Points on a hilly landscape, in no order, each with its height.
A ball rolls from a point to the lowest of its 2 nearest points, and stops where none of them is lower. Distance is the straight distance between rows; heights are no part of it.
dev: [ 40  28  34 -21  22  27  40 -16  34 -54 -11  -9 -30 100  24  39  18  54
 -11 -31 -18  -3  30  -1  11 -44  -3  11 -24  38  19 -23 -15 -30  19 -25
  -4 -34 -53 -39 -20 -17   9  14  11  11 -25]  (h 395)
Nem: [-39 -40 -20  14 -23   7   8   5   9  20  -8  26   7 -11   9  18 -12 -43
  15  33  -1  13 -44 -21  13  11   6 -11   8  -1 -30 -11  -4   3  17  25
 -17  29  48  37   3 -29  20  -6  -5   1 -10]  (h 279)
bida: [-15   3 -25  -2   7   0  20  23  -5 -13 -14  20 -12   9 -19  27 -64  30
   9 -45   1  20 -15 -31  -2 -37  17   8  21 -35 -33  10  17  -7   6  43
  53 -27  -3 -18   2  -2 -31  51  44  -4  42]  (h 301)
laz: [ 23  31  44 -48  -5  23 -13  32   6  38  16  16 -13 -23  42 -14  43  12
 -17 -15  -8 -13  19  46 -16  -1 -56 -39  -4  44   3  -6   7  -5   3  13
  25  -8  11  13 -35  23  34  -3  15 -45  25]  (h 606)
Digo: [  1  11   1  19  61  -4  31   3  33  11   4  30  -7   9  34   1 -35  21
   4 -50   2   3  -7  16 -18  -3 -11  -3  15 -22 -26 -12 -31   8 -13  27
  22 -18  13   4  -7   4 -45  47   7 -47  48]  (h 374)
Mana: [-10 -10 -24  14 -44  -1 -11  31 -11 -26  34 -59  27  -6 -59  18  31   6
   1  46  21 -35  28 -16  28 -22  19   7  24  41  51  -4  42   7  -2 -59
 -22  36 -49  -5  42  11  22 -16  28  65 -40]  (h 205)
zevur: [-30   9 -11  11  22 -22  11  -5  26  16  33  24  -8 -33   4  -5 -50  -1
  -1 -23 -13 -22 -17  25  10  23 -30 -23  39 -10 -18  -5 -30  30   5  13
  24  -1  39   6 -14 -22 -13  21  36 -26  50]  (h 419)
sabu: [ 18 -16 -33  24   9   2  -2  14  30  -9 -19 -11  29   2 -22 -40  45  -2
 -24 -72  15   8   3  20  23 -49 -10  29 -17 -59 -57  15   4 -10 -13 -32
  11   8  47   4  -1 -21 -47  13  19  23 -17]  (h 439)
dob: [ 16  -3  15  -1  -7 -23  -7  -1 -23 -21  25 -48  17 -18 -60 -10   0   5
  11  46  15 -25  20  13 -21   9  16   8  20  21  64  18  38  10 -15 -40
 -25  21 -33 -32  37  31 -24 -23   0  17 -45]  (h 63)
dubu: [ 43  -9  25 -17 -19 -29 -12 -21 -33 -24 -16 -33 -18  39 -17  26  11 -36
  -7  43 -28  12   3  34  -1  25  31  27 -19  25  46 -22  32 -13  27  -7
 -25 -39 -30 -50  50  18 -16 -11   4  45 -37]  (h 289)
Dafe: [ 28  81  47 -43  18  26  17  19  41 -74  26 -13 -37  52  41  40  36  79
  -2 -34  -2 -30  32 -12  22 -43 -11   0 -17  37  17 -16 -11 -12  15 -30
  16  -1 -38 -38 -43 -25  69  19  19   3  -6]  (h 455)
galog: [ -6 -37  -5  11  16  -4  10 -18  -2  30 -36  13  32   2  18 -56  82   4
   2 -11  23  23 -31  17 -52  25  25  51  -8 -10   2   8   3 -14 -50 -13
 -37  14  20  30 -32  22  -2 -40 -67   6 -35]  (h 535)
zago: [  1 -41 -12 -14 -23  33   1  14  17  56 -44  31  -3  33  65  -5  57 -37
   2 -23   7  49 -56  -2 -14  11  -9  14 -48  23 -30  -7  16 -45  28  60
  -9 -14  27  48  -9  23  22 -24 -25 -22  12]  (h 533)
mupak: [ 10 -25 -47   1 -19  -9 -61   8  -6   2 -21  -1  25 -44 -32 -19  24 -24
 -14 -49 -10   6 -26  45  -3  16  -2  31  -4 -44 -31  42 -10  11  38 -20
  31  -8  71  11  -7 -20 -34 -15  27  24   2]  (h 527)
sos: [  0  -3 -20  -7  -2   1  28  23  -8  11 -28  11 -19  16   8  55 -38  44
  12 -25   4  -1 -65 -45   6 -35  23   7  20  -1 -13 -15  17 -12  16  33
  24 -48  18  -2  40  37  16  49  58 -15  28]  (h 261)
zalus: [-18 -38 -13  15 -36  13  -2 -12  19  -1  10  13  16  -7  12  43 -21 -25
   2  32 -26 -13  -9 -17  42  -7 -17 -38   6  34 -21  -7 -17  -2  39  10
  -4  24  19  17 -13 -74  57  -5  31  16 -15]  (h 359)
Doru: [-53 -11 -31  49   6   2  14   8 -11  -2 -14  -6  26  -4 -33  14 -66  11
  14  14  11   1 -38 -80  22 -27  42   4  30 -33 -12  -9   8  20 -34  -6
 -13  33  -7   9  50  14  -5  22  -1  20 -10]  (h 546)
bepoz: [ -5  32  38 -26  60  34  26   9   4 -11 -33  22  -2  42  77 -19  20  32
  30 -33  10  38  13 -19 -30  24   7  32 -20 -14  21 -26  13 -11 -32  42
   2  -9 -28  -3 -10  39 -30  20 -47 -31  31]  (h 445)
Silik: [  4   4   6  15 -27  20  62  -4  18   2 -10 -16  22  49 -40  28 -47  17
   5  -8   7   8  33 -29 -29 -79 -14  -4 -10  37 -34  41 -35 -45  15   6
 -36 -12 -33  25 -23 -28  20  -2  -2  -2 -21]  (h 200)
Sopid: [  1  -6 -33  20  32  -7 -32  19  32 -25  21  10  17 -11  -4 -36  12  -5
 -16 -72  -7   0  13  36  34 -26 -30   8  -9 -52 -47  -3 -32  12   4 -29
  51   8  44   1 -36 -49 -38  -1   9  16   3]  (h 468)
tavo: [  2  64  31 -49 -17  19  -9  11   7 -51  16 -29 -31  -4   7  35  14  56
  -1  25  10 -23  46 -32  30 -30 -10 -20   1  39  26  -7   8  -5 -10 -25
  18  20 -72 -35 -34 -22  61   3  16  24  -8]  (h 458)
kos: [-44  -3  18 -12  10  12 -23  -6  -3  25  10  38  -2 -45  63  -9   3 -50
  10  51 -18  -8 -24  20   3  89 -42 -46  30  45  27 -16   8  55  10  39
  17  51  30  40  -5   4   5  -7 -44 -51  33]  (h 540)
bame: [ -2   4  -2 -28  -2  16 -26   4  -4  -3   0  27 -25 -23  73  50  18 -11
   7  31 -33 -16 -32 -17  58  25 -17 -48   6  24   6 -59  22  22  16  11
  28  18  30  10   2 -35  38  12  38 -14  19]  (h 121)
kis: [ 15 -20 -25  15  -9 -10  37  10  18  30  21 -16  33  28 -27  38   9  19
   3 -12  14 -54 -61   2 -17 -36  -9  -5   2  43 -15  24   4 -33  61  10
   0 -54  54  21  20  16  54   6  73  -4  13]  (h 159)
kofa: [  6 -21   1 -16 -12   1 -37  16 -24  28 -32  13 -22 -13   0 -44  19 -51
  -4 -15  12  46 -13   9 -20  15  22  19  -9 -35  -3   3  47 -16 -18  34
   6  29  20  11  20  39 -59 -21 -42 -12   3]  (h 479)
tes: [ 16 -25 -33  -6 -44  -1  -3  39 -35   2 -34  -5   1  43 -24  16  50  -5
 -15  -4  25 -19 -65 -11  -3 -25  40  40   1   3  -8   2  74   0  23  -3
 -32 -25  28  12  60  75  13  -4  37  24 -32]  (h 716)
gika: [ 31  20  24   1  21 -11  19 -12 -39 -28   1 -34   0  19 -40  10 -39   8
   6  47   0 -27  -2  -6 -13   8  43  -4  21  -9  92  -7  72  -5 -28 -14
 -22   5 -55 -41  69  50 -42 -14 -38 -10 -22]  (h 52)
Bopi: [-26  26  13   7  -1  -4  -2  11  -7 -33  31 -26  -9 -48 -20  27 -20  51
  11  27   3 -50   9 -49  47 -17  27 -21  23  10  37 -28  44  18  -9 -39
  22  40 -58 -28  34  15  22  26  18   7   1]  (h 337)
dusu: [ 10  36  41  -9 -46  13   6  30  10  18  34  -5 -12 -42 -39  -1 -51   0
   1  51   6 -51  21 -24 -15 -36 -15 -65  36  32  16  32  53   2  -9  -7
   3  59 -47   9   0  13  15   6   1 -45  13]  (h 724)
vekom: [  5 -11  18  25  -8 -21  -3 -58  29 -10  35   0 -29  -9 -32   5 -47 -16
  -4  44 -25  -8  38  16  29  42 -20 -50   7  13  14 -11 -59  21   4 -18
 -44  14 -19 -36  12 -47  12 -23 -16  -6 -22]  (h 421)
tatik: [ 18   2  -6 -43 -23  10  -4  35 -26 -31 -33 -13  -1  42   6  29  52  13
  -5   5   9   7 -27  -6  -7 -16  34  39  -4  26  22  -9  60  -6  23   4
   2 -36   8 -16  35  42  15   8  47  48 -28]  (h 697)
mozis: [  0  18  -1 -13 -28   7  14 -16  24 -22  24 -41  19  10 -62   4 -20  20
  -3  11  11 -24  55 -16   1 -39 -13 -11  -2  46  14  30 -12  -7  -6 -36
 -23  18 -62  -5 -20 -17  12 -24  15  39 -36]  (h 312)
tenud: [  7  26  42 -28 -20  18   4  33   4  44  24  18  -1 -46   0 -28  -5   1
 -15  21   5 -24  15  21 -34 -14 -47 -56  26  29   7  27  34  -5 -18  15
  10  30  -1  19 -11  41  15   1 -10 -62  26]  (h 653)
Folag: [-40  -6 -26  46 -24  -2  21  -2 -47   1   3 -17   6  -3 -77  20 -71  -4
   4  70  11   1   1 -74  14 -30  42   1  19  -5  25   9  13  10  -9 -12
 -39  20 -32  -3  58  14  14  14 -10  22 -16]  (h 608)
nas: [-14  16  31 -31   3 -23 -27 -22  -2 -31  24  14 -31 -52  54  22 -32   4
  19  56 -37  -9  25 -12  35  62 -24 -26  22  11  43 -25   6  51   9  14
  48  44 -16 -19   7 -38   1  19  -8 -19  54]  (h 360)
Zanav: [ 12 -19  33 -23   2  22   5   9  15  39 -16  41  -2  -3  50   2  47 -13
  -3   2  -6   8 -10  20 -11   2 -34 -26 -13  43 -11  -9   6 -22  20  33
  -1   1  19  35 -22  10  21 -19 -20 -27  10]  (h 567)
rif: [ 29 -33   8  41  11  -2 -20 -37  24  24 -28  17  -5  14  32 -23  50 -53
 -23 -20 -27  37   0  55   5  27 -12  18 -54 -24 -24  -9 -21 -35  26 -13
 -16   0  26   1 -18 -15 -25 -31 -72  -9  -8]  (h 447)
dov: [ -1  54   5 -37  11  27  -9  18 -48  32   1  31 -17  -6  -2 -19   5  31
 -12 -34  19  17  34   3  -6   0  -3 -15 -11  14  -2  -8 -57   8 -25  35
 -22 -59   3 -10  -6  49  25 -12  12 -17  23]  (h 585)
riz: [  1  -3 -60 -41 -62  -6 -37  45 -62 -17  -6 -25   3 -37 -44  -5  29   4
 -10 -17  19   1  14 -12   3  -6  15  14   9  10 -11  56  12  15  10   0
   3 -46  13  -9  13  11  11 -17  60  48  -5]  (h 644)
vil: [ -5  -2 -14  19 -36   7  16  16  13   1  17 -21  35 -14 -74 -18 -15   3
  13   4  14  -8  26 -11 -24 -45 -12  -4  12  11 -26  57 -18 -12  11 -19
 -22  -5  -5  14 -15 -26  17 -12  23  20 -19]  (h 386)
Dimor: [ -7 -43 -36 -27 -17  25 -39  12  13 -15 -15  21  -1 -13  49  30   6 -25
  -9 -31 -40  30 -41  11  46 -13 -17  -5 -17  -2 -35  -9  15  -7  40  44
  56  18  39  14 -29 -62  13 -11  22  17  24]  (h 633)
Piter: [-16 -55  -5  18 -30  -6  27 -10  16  -9  -1 -12  36  20 -32  33 -30 -19
  14  55  -1   4 -32  -9 -48  -3  14  18  29  23   3  21  26  10  28  19
  -2  28   6  38  -9 -26   9 -17   4  14 -22]  (h 191)
forem: [ 16  21  36  38  13  -1  47 -16 -25  70   2   1   1  13  -8 -40 -28 -17
   3  20  14   2   4  -6 -48  -5  16  -3 -17 -66  -4  18  19 -27 -40 -16
 -84  -8   1  10  36  70  -5  13 -78 -39  -5]  (h 208)
pamab: [-29  -8 -39 -33 -19  -3 -13  11   5 -56  41   6   6 -10   2  20 -11  15
  12 -10 -14  -4  18  -4  25 -19  -8   3   3   9  -8  32 -28  16  18   2
  73   9 -12 -19 -64 -84  45 -30  31  32  21]  (h 641)
Balo: [-20  -2 -25  10  -7  13 -15  32  -8  46 -18   7  21 -34 -29 -63  -5 -39
 -14 -23  26  24   7  -5 -15 -24  -5   4  -2 -49 -47  21  23  -7 -30   6
  -7  29  36  39  15  25 -37   5 -30 -23   8]  (h 440)
Bim: [ 44   5  37 -10  10   5  24 -13  30 -33  -5  -1 -17  45  19  21 -13  27
   5 -11 -20  -3  31  13   0 -32 -11  -7  -5  24   5  -8   8 -21  31  10
  19 -21 -27 -26 -13 -14 -13  14  15 -22   0]  (h 345)
Kidum: [  4 -38 -11  33  46 -42   8 -27  13  -3 -10  19  -9  10   9 -14 -15   5
   7 -40 -15  26 -24  66 -55  51   9  48   5 -41   4  19 -18  -1  12  13
  39 -34  23   8 -32 -17 -61   5 -22 -18  28]  (h 291)
Pomo: [-28  27  -1 -41  58   0 -30  25  13  -3  31  19   3 -35  84 -12  50   1
   7 -32 -12  -8   1  28   4  48 -42   0  -6   7 -11 -27 -36  56  -8  16
  69  -1  47  27 -66 -17  44   1 -17 -23  35]  (h 504)
gese: [-32  -2 -24 -45   8   3 -25  12  -1 -35   3  20  -9  -5  54  25   1   0
  13 -23 -26  24   0 -14  31   5  -8   5  -3  -6 -19 -15 -22  32   5  31
  72   4  24   7 -47 -69  24 -14  12   7  34]  (h 598)
piga: [ -7  29  63 -22   1  14  31 -11  28  22  18 -14  22 -29  22 -28   2  30
  14  37  17 -35  18  -8 -50   9 -30 -33  18  64  26  19   8  13 -45 -13
 -31  51 -38  39 -36  27  28 -28 -57 -55 -28]  (h 890)
fut: [ 11  18  13  30 -14  30  36 -24  -6 -23 -29 -26   5  56 -32  28 -46   7
 -15   9  -6  17  35 -47   5 -62  14  11 -23   5  -1  13 -15 -34  -5  -6
 -46 -13 -66 -21  11   4  -5  -2 -11  22 -42]  (h 105)
Nobal: [ 12 -11 -18  25 -39 -17   4  -7 -33  24  -2 -25  22  10 -68   4  18 -30
  -6  17  16 -11   2  18 -31  22  21  19  -2  14   4  29 -26 -14  24 -29
 -63 -54  13  -4  39  28  14 -17  24  30 -42]  (h 760)
zolez: [-26 -24  -7  15 -12 -22 -33 -51   0   4  -1  24 -22 -14   0   2 -44 -47
 -15  46 -20  24  11   3  40  56   2 -19   6   3   4 -22 -61  25   7  18
 -15  16  10 -13   0 -57  -7 -28 -10   4   9]  (h 331)
revu: [ 25  23  32  12  -2  11  28 -15 -46  29 -17   4 -10  17 -22  -6 -36  -4
 -12  17  20   9 -20 -20 -29   8  38   2  -1 -32  20   3  25 -18 -33  14
 -48 -28 -22 -27  48  80 -25  10 -27 -14  -8]  (h 146)
zem: [ 35  -8  36  10 -11  15  48 -15  58  -4 -18   0   8  46   9  17 -10   4
   3   7 -16  -4  22  -1 -35 -43 -31 -11  -9  42 -23  11  -1 -44  21  14
 -17   9 -44  21 -24 -25  -6   7  -8 -17 -20]  (h 278)
lazus: [ -1  16  16 -43 -38 -10  -9  30   2 -16  50 -23  10 -39 -36  12 -23  25
   2  50  10 -42  17  -9 -16 -13 -14 -19  23  35  26  47  59  -4  13 -17
  54  39 -66  -3 -32 -19  16  -7  18   3  20]  (h 750)
ligef: [  5  78  37 -45  29  30 -29   6 -35 -15  -4  16 -36   1   9   7   2  53
 -10  -8   0  10  34 -34  43  -7   0 -22 -17   5  31 -31 -41   7 -30   1
 -19 -29 -24 -50   4  30  38 -14  11  11  -3]  (h 545)
Vuleg: [ 36  23  45  -7  32  -5  30 -25 -25  15 -16  11   5  23  13 -21  21  14
   5  -6  14   3  -2  24 -72  24  22  28  -7  -3  33  -1  17 -27 -30   0
 -38 -40 -10 -21  15  69 -18  -3 -31 -15 -14]  (h 199)
ruzis: [-25  -9 -37  21  59 -33 -28 -15  10  21  -3   4 -29  11  19 -38 -23 -28
   2 -54   4  48   0  41 -25  74  -2  55  -1 -60   2  -4 -51  17 -14  24
  40 -20  22  19 -46 -15 -69   1 -53 -22  38]  (h 330)
Lobog: [ 21 -13   9  61  10  11  58 -31  40  11  -4  -1  18  50   9 -17 -13 -16
  -9  -7   9  15  26   0   0 -52   8  15 -49 -70 -48   9  -8 -52  -7 -13
 -34  14 -16  -7   4  -5 -36  21 -48  -7 -27]  (h 362)
bebu: [-19   6  -4 -14   9 -17 -39 -26 -18 -23  -2  10 -23 -29   7   9  -8  -4
   8  24 -14  14  14 -27  68  33  23 -12  -1 -16  16 -55 -38  44 -29   6
   7  15   7 -28  16 -31 -13   8   6  18   7]  (h 238)
feg: [ 43  16  37  64  27  -7  68 -50  22  49  16  -9 -14  20   1 -40  -9  -7
   3   2  -4  -3  44  14 -26 -41 -18  -9 -46 -66 -37  15 -12 -45 -23 -44
 -75  -9 -10  12   5  20   3  14 -75 -49 -17]  (h 288)
kigam: [-15  49 -20 -56 -25  20 -18  36 -61   3 -20   8  -4 -21 -26 -18  -2  37
  -8 -40  21  14  24 -26  -2 -39   4   5   5 -10 -15  43  -8   9 -28  20
  19 -39  -2 -21  -6  26  13 -13  38  16  18]  (h 614)
tete: [ 35  10  24 -16  -4  -3  -7 -31 -11 -40  -9 -25 -39  38   0  23   0  -4
  -8  25 -26  29  34  -9  39  -1  20   2 -22  -4  19 -45   0 -17   2 -12
 -16 -26 -43 -73  29 -12 -19   2  13  32 -29]  (h 223)
Bosez: [ 13  -2  43  10 -13   0  35 -12  13  52  15  13  15 -18 -13 -11  15  -3
  14  60  -4 -39 -14  19 -62  23 -25 -37  15  56  14  21  -4  -2 -14 -17
 -58  15  21  43 -10  25  47 -24 -28 -48 -21]  (h 827)
Rim: [ 18 -17 -16   7  -9  -3 -19  -6  -3 -29  -5  -7 -12  11 -14  16   6 -10
 -13   5 -16   7   4  -6  64 -17  17   1 -12 -19 -16 -37  -9   5  16 -26
   5  -4   4 -39  27 -31 -16   6  39  41 -15]  (h 150)
nufu: [ 17 -11  -3  11   0 -16 -14 -31 -15   3  -4 -21  14  -3 -39 -49  -5  -8
 -12   1  24  20  38  22 -28  14   3  12 -12 -27  14  34 -29 -16 -20  -9
 -27  -5  -7 -17  -7 -20 -40 -34 -34  12 -26]  (h 604)
fak: [-21 -13 -19  19  56  -5  16  -3  23  41 -32  12 -20  19  64 -39  15 -33
  16 -54  11  52 -17  10 -14  60   6  37 -26 -27 -18 -15 -13  -5  -3  53
  17 -16 -13  36 -42  25 -44  28 -73 -43  47]  (h 371)
mipor: [-22 -12   0  38 -22 -18   3 -26  43 -16  56  -1 -18 -31 -25  16 -43 -19
  13  31 -21 -26  24  -8  41  -4 -25 -57  21  12 -15  -5 -43  20  29 -29
 -23  25 -14  -5   1 -67  34  -4  34  10  -2]  (h 459)
zis: [-47   0  -5  18  24  -9  -5   0  17 -29  18 -11  17 -30  -2   9 -34  28
  10   8   4 -30 -11 -49  26  -9  25 -17  42 -20   9 -32  19  46 -34 -27
  25  51  -7  -2  10  -3 -10  28  16  22  -1]  (h 461)
geso: [-12  19 -30   9 -30  -1 -41  24 -31  26  -2 -16  14 -45 -52 -47 -19 -26
 -20 -23  24  10  35 -26  36 -44  -1 -21   0 -50 -34  33   5  10 -17   0
   1  16  21 -14  25  -4 -41   5  20   2   6]  (h 396)
rukov: [-14  24  11  -1  36   3  -7   1  20  -2   9  13 -11 -33  54  19  -4   4
   5  -2  -8 -41 -31 -14  54  22 -22 -57  19  -1  -8 -75 -24  44 -26 -11
  -2  25  26  10  23  -3  19  40  23 -16  13]  (h 234)
zov: [  4   3  12  21  -6  -6   4  14 -15 -39  15 -41  -9   9 -36  41 -14  31
   2  42  -9 -29  -4 -27  27 -29  37   0  27  23  70 -32  90  -4   6 -51
  -5  11 -72 -28  71  40 -21  21   3  13 -18]  (h 187)
figat: [ 15 -47  -9  51  -6 -24  50 -17  31  14   5 -18  25  44 -24  33 -15   8
   9  17   8 -17 -44  24 -48 -22   8  18  10  30  -9  18 -12 -32  50  -3
  -4 -32  20  24  10  -9  19   7  30   5  -5]  (h 104)
Nivu: [-10 -33 -29 -36 -29  10 -43  24 -30  58 -54  32 -22   5  25 -29  48 -49
 -11 -28  15  54 -44   4 -22  27  10  32 -23 -15 -35  12  28 -22  11  45
 -16  -7  33  43   5  32   0 -33 -17  -4  -4]  (h 509)
Tigu: [-24  26 -13 -20  49 -24 -31   3  11   2  22  30 -23 -16  48  15  -9   3
  13 -29 -11  -6 -41  38  -6  72 -19  -6  20   3  -3 -22 -40  55   2  29
  48 -25  61  30 -32 -17  10  17  21 -15  53]  (h 463)
Vog: [  5  40  41 -33  46  37  11 -14   4 -14 -28  21 -15  18  71   7   9  35
   8 -12   5  16  15 -27  24  13  -7  -7  -8  -1  13 -46 -39   4 -18  26
 -15 -13 -24  -7  -3  23   5  13 -24 -22  15]  (h 490)
Lav: [ 29  -3  22  17 -26 -14  23 -13 -16  34  22   0   9  -4 -55  -1 -10 -15
   9  35  -1 -25   4  22 -40  19 -13 -19  15  40  25  16 -20  -3   3 -16
 -52 -33  -1   4  17  30  26 -10  18  -8 -15]  (h 786)
kela: [ 38  15  19  19  13   8  32 -32  30 -39  10 -47   2  30 -46   0 -35  23
 -11  -1   0  -7  53  -6  10 -36 -11   3 -13  -2  20  -2   2 -30 -12 -29
 -38  15 -63 -39  -3 -18 -27  -1  -5  11 -48]  (h 209)
nekoz: [-44   4  -2 -28  16 -16 -32  -8 -12 -20  18  27  -4 -52  50   9 -23 -15
  18  52 -14 -20 -50   0  21  87  -4 -26  37  16  30 -25  28  78 -16  19
  43  57  29  33   5  -5 -10  11 -12 -26  43]  (h 470)
sop: [-21   8   9 -37 -30 -14 -28   0 -17 -32  11  25 -29 -35  45  52   2   8
  29  55 -44 -19 -13 -32  40  26  11 -29  22  15  23 -27  41  30  19  19
  76  36 -16 -10 -13 -45  22  25  32  -4  39]  (h 240)
rov: [  3  -9 -34  13   3 -23 -66  -5 -27   1  14 -13   7 -35 -53 -60  -7 -15
 -13 -27   6  15  46  53  -5  27  -7  22 -10 -35   4  55 -37   9   9 -20
  32 -17  33 -22  -4 -36 -55 -32  11   3   7]  (h 562)
mer: [ 36 -32  -7  23  -9 -42 -12 -41 -22 -22 -24 -16  -8  38  -1   5  19 -50
 -19  14  -1  28 -10  39  -7  49  46  46 -23 -34  13  -1  -7 -26  28 -10
 -26 -31   3 -33  21   5 -27 -28 -16  49 -37]  (h 341)
zimi: [ -6  26   8 -33 -26 -14 -29  40  -2 -43  34 -50  -6   1 -12  43  53  32
   7  44  -1 -36  15 -14  20 -18  16  12   0  43  58 -14  56   0  10 -57
  23  31 -59 -31  -2   1  48   6  35  61  -3]  (h 336)
zon: [-34   2  17 -23  59  26   8  24  15  41 -21  21  -8   3  72 -47  59  -6
  16 -43  14  40   8  -4 -27  46 -13  21 -24  14  12 -19   3   4 -26  57
  25 -14 -11  25 -33  60 -15  18 -70 -52  45]  (h 406)
zalog: [ 20   9 -20 -32 -40 -14 -30  47 -44 -30   3 -40  -4 -14 -45  -1  42   0
  -3   5   3  -1  19  19   4 -25   3  22   5  10  25  19  64   3  23 -21
  17 -30  -3 -39  48  35 -18   9  58  36 -11]  (h 671)
saval: [-20  13 -48  -7  -7   4 -13  42  -9 -12   1 -13  17 -32 -31 -13 -22  13
  -4 -51  12  -1 -12 -34  20 -52   7  10  23 -49 -42  14  22  20 -22   5
  42   4  20  15  -4   3 -29  31  39  18  22]  (h 346)
gad: [-42  -5  -9 -19  29  15 -10  -3  33  -2  16  24   9 -10  60  -5  12   0
  -3 -30  -2  15  19  17  23  27 -19 -16  -1  17 -21 -22 -62  27 -12  20
  18   6  21  26 -48 -33  26 -19 -21 -27   7]  (h 551)
gufat: [ 30 -45  27  16  -5  -7  10 -44  15  -7 -17   6  -5  29  25  16   1 -32
  -3  26 -24  26 -10  38  -7  36   2   9 -27  11   4  -9 -20 -28  38   3
 -17  -7  -7   0 -12 -32 -18 -31 -34  15 -22]  (h 397)
beno: [ -3   1  11  16  47  20  30   6  43  -4 -10  24  10   1  72  21 -31  12
  11 -39  -9 -31 -30 -21  27  -7 -22 -32  13  -9 -36 -41 -15  22  -8  12
  27  25  22  31   7  -4 -18  65   7 -42  36]  (h 322)
Gor: [ 38  -7 -22  42  -9  13  13   6  -2  19 -23 -16  12  38 -18 -43  29 -23
 -31 -52  22  10  31  11  18 -51   4  22 -34 -65 -51  18  -3 -51 -17 -17
 -35 -14  12 -12  24  10 -46  18  -8  20 -33]  (h 409)
pebod: [-11 -30 -62  14   6   2 -46  11  14 -13  18   0  41 -31 -17 -15  51 -14
 -20 -79 -13 -10 -40  42  11 -14 -26  13 -29 -26 -41  20 -35  21  20 -40
  41   4  79  18 -41 -36  15 -17  40  35  -7]  (h 500)
tivad: [ -9 -41 -35  47  -4 -24  17 -36 -10   7 -27   1  29  14 -22 -39  26  -2
  -1 -19  31  22   2  10 -32   7  23  55  -5 -26 -32  33 -46 -23 -23 -19
 -28  -9  18  21 -21 -25  -6 -30 -34  21 -37]  (h 572)
dafaz: [  9 -56   4  32  -6  14 -21 -23   4  47 -31  22  20 -14  21 -40  62 -50
 -15  13 -25  29 -33  44 -32  42  -7  12 -36   3   5   5   3 -28   4 -25
 -36  25  32  37 -26  15  -4 -55 -74  -6 -25]  (h 491)
vofis: [-21 -14 -19 -17 -16 -19 -12   4  10 -43  52 -30  33 -29 -27 -11 -34  32
  15  22  12 -16  33   4 -16 -14 -16  10  21   2   5  61  -1  16  13   0
  76  35 -47 -19 -62 -52  18 -12  22  29  25]  (h 690)
meni: [-15  -7   2   5  -4  -1  34  27  -7  39  11  24  17   1   3  28  -8  31
  17   6  29 -42 -69 -12 -41  -9   1  -8  27  24  -5   1  13  -6   8  24
  -7 -24  45  22  15  35  40  22  44 -24  27]  (h 211)
vita: [ 22 -19   8  36  50 -42  27 -30  -4  14  -5  12  16  13  -3 -31  32  33
   8 -24   4  -3 -19  57 -78  38  15  49   0 -21  23  10  -8  -6 -18 -11
  -3 -53  22   0 -14  22 -19   0  -9 -16   6]  (h 249)
nuziz: [-10  19 -18  -4  38   1 -37  -8 -17  17 -22  11 -35  -1  24 -20 -12 -36
 -18 -28   2  28   9 -11  48  31   9 -11 -25 -45 -22 -63 -57  24 -44  15
 -18  -8  12  -7  13  -2 -31  14 -34   0   7]  (h 316)
tubi: [  0   2 -23  15 -36  13  11  26 -40  18 -37   0  -1  19 -38  23  16 -13
 -10  14  23   8 -23 -35   4 -33  32  14   1   0 -20  13   5 -18   9   0
 -66 -27  13   0  58  46  27   9  31  32 -31]  (h 736)

For each start below, name the point where the ball stops.
gad => bame
zago => figat
tubi => revu
tivad => Rim
nufu => revu
bepoz => revu

Call two points neighbours if one is among the 2 nearest of the other. Go from one point of each pair to the other, from neighbour to neighbour, staying as low as possible. Name the highest point that can't be avoided.
gika and figat => tubi
figat and Rim => mipor
gika and fut => tavo

Write out the way that a ball takes from each point below.
Bosez => Lav Nobal tubi tes tatik zalog riz kigam dov ligef Vog bepoz zon fak ruzis Kidum vita Vuleg revu
piga => tenud laz Zanav zago Nivu kofa Balo geso saval bida sos meni kis figat
dusu => tenud laz Zanav zago Nivu kofa Balo geso saval bida sos meni kis figat
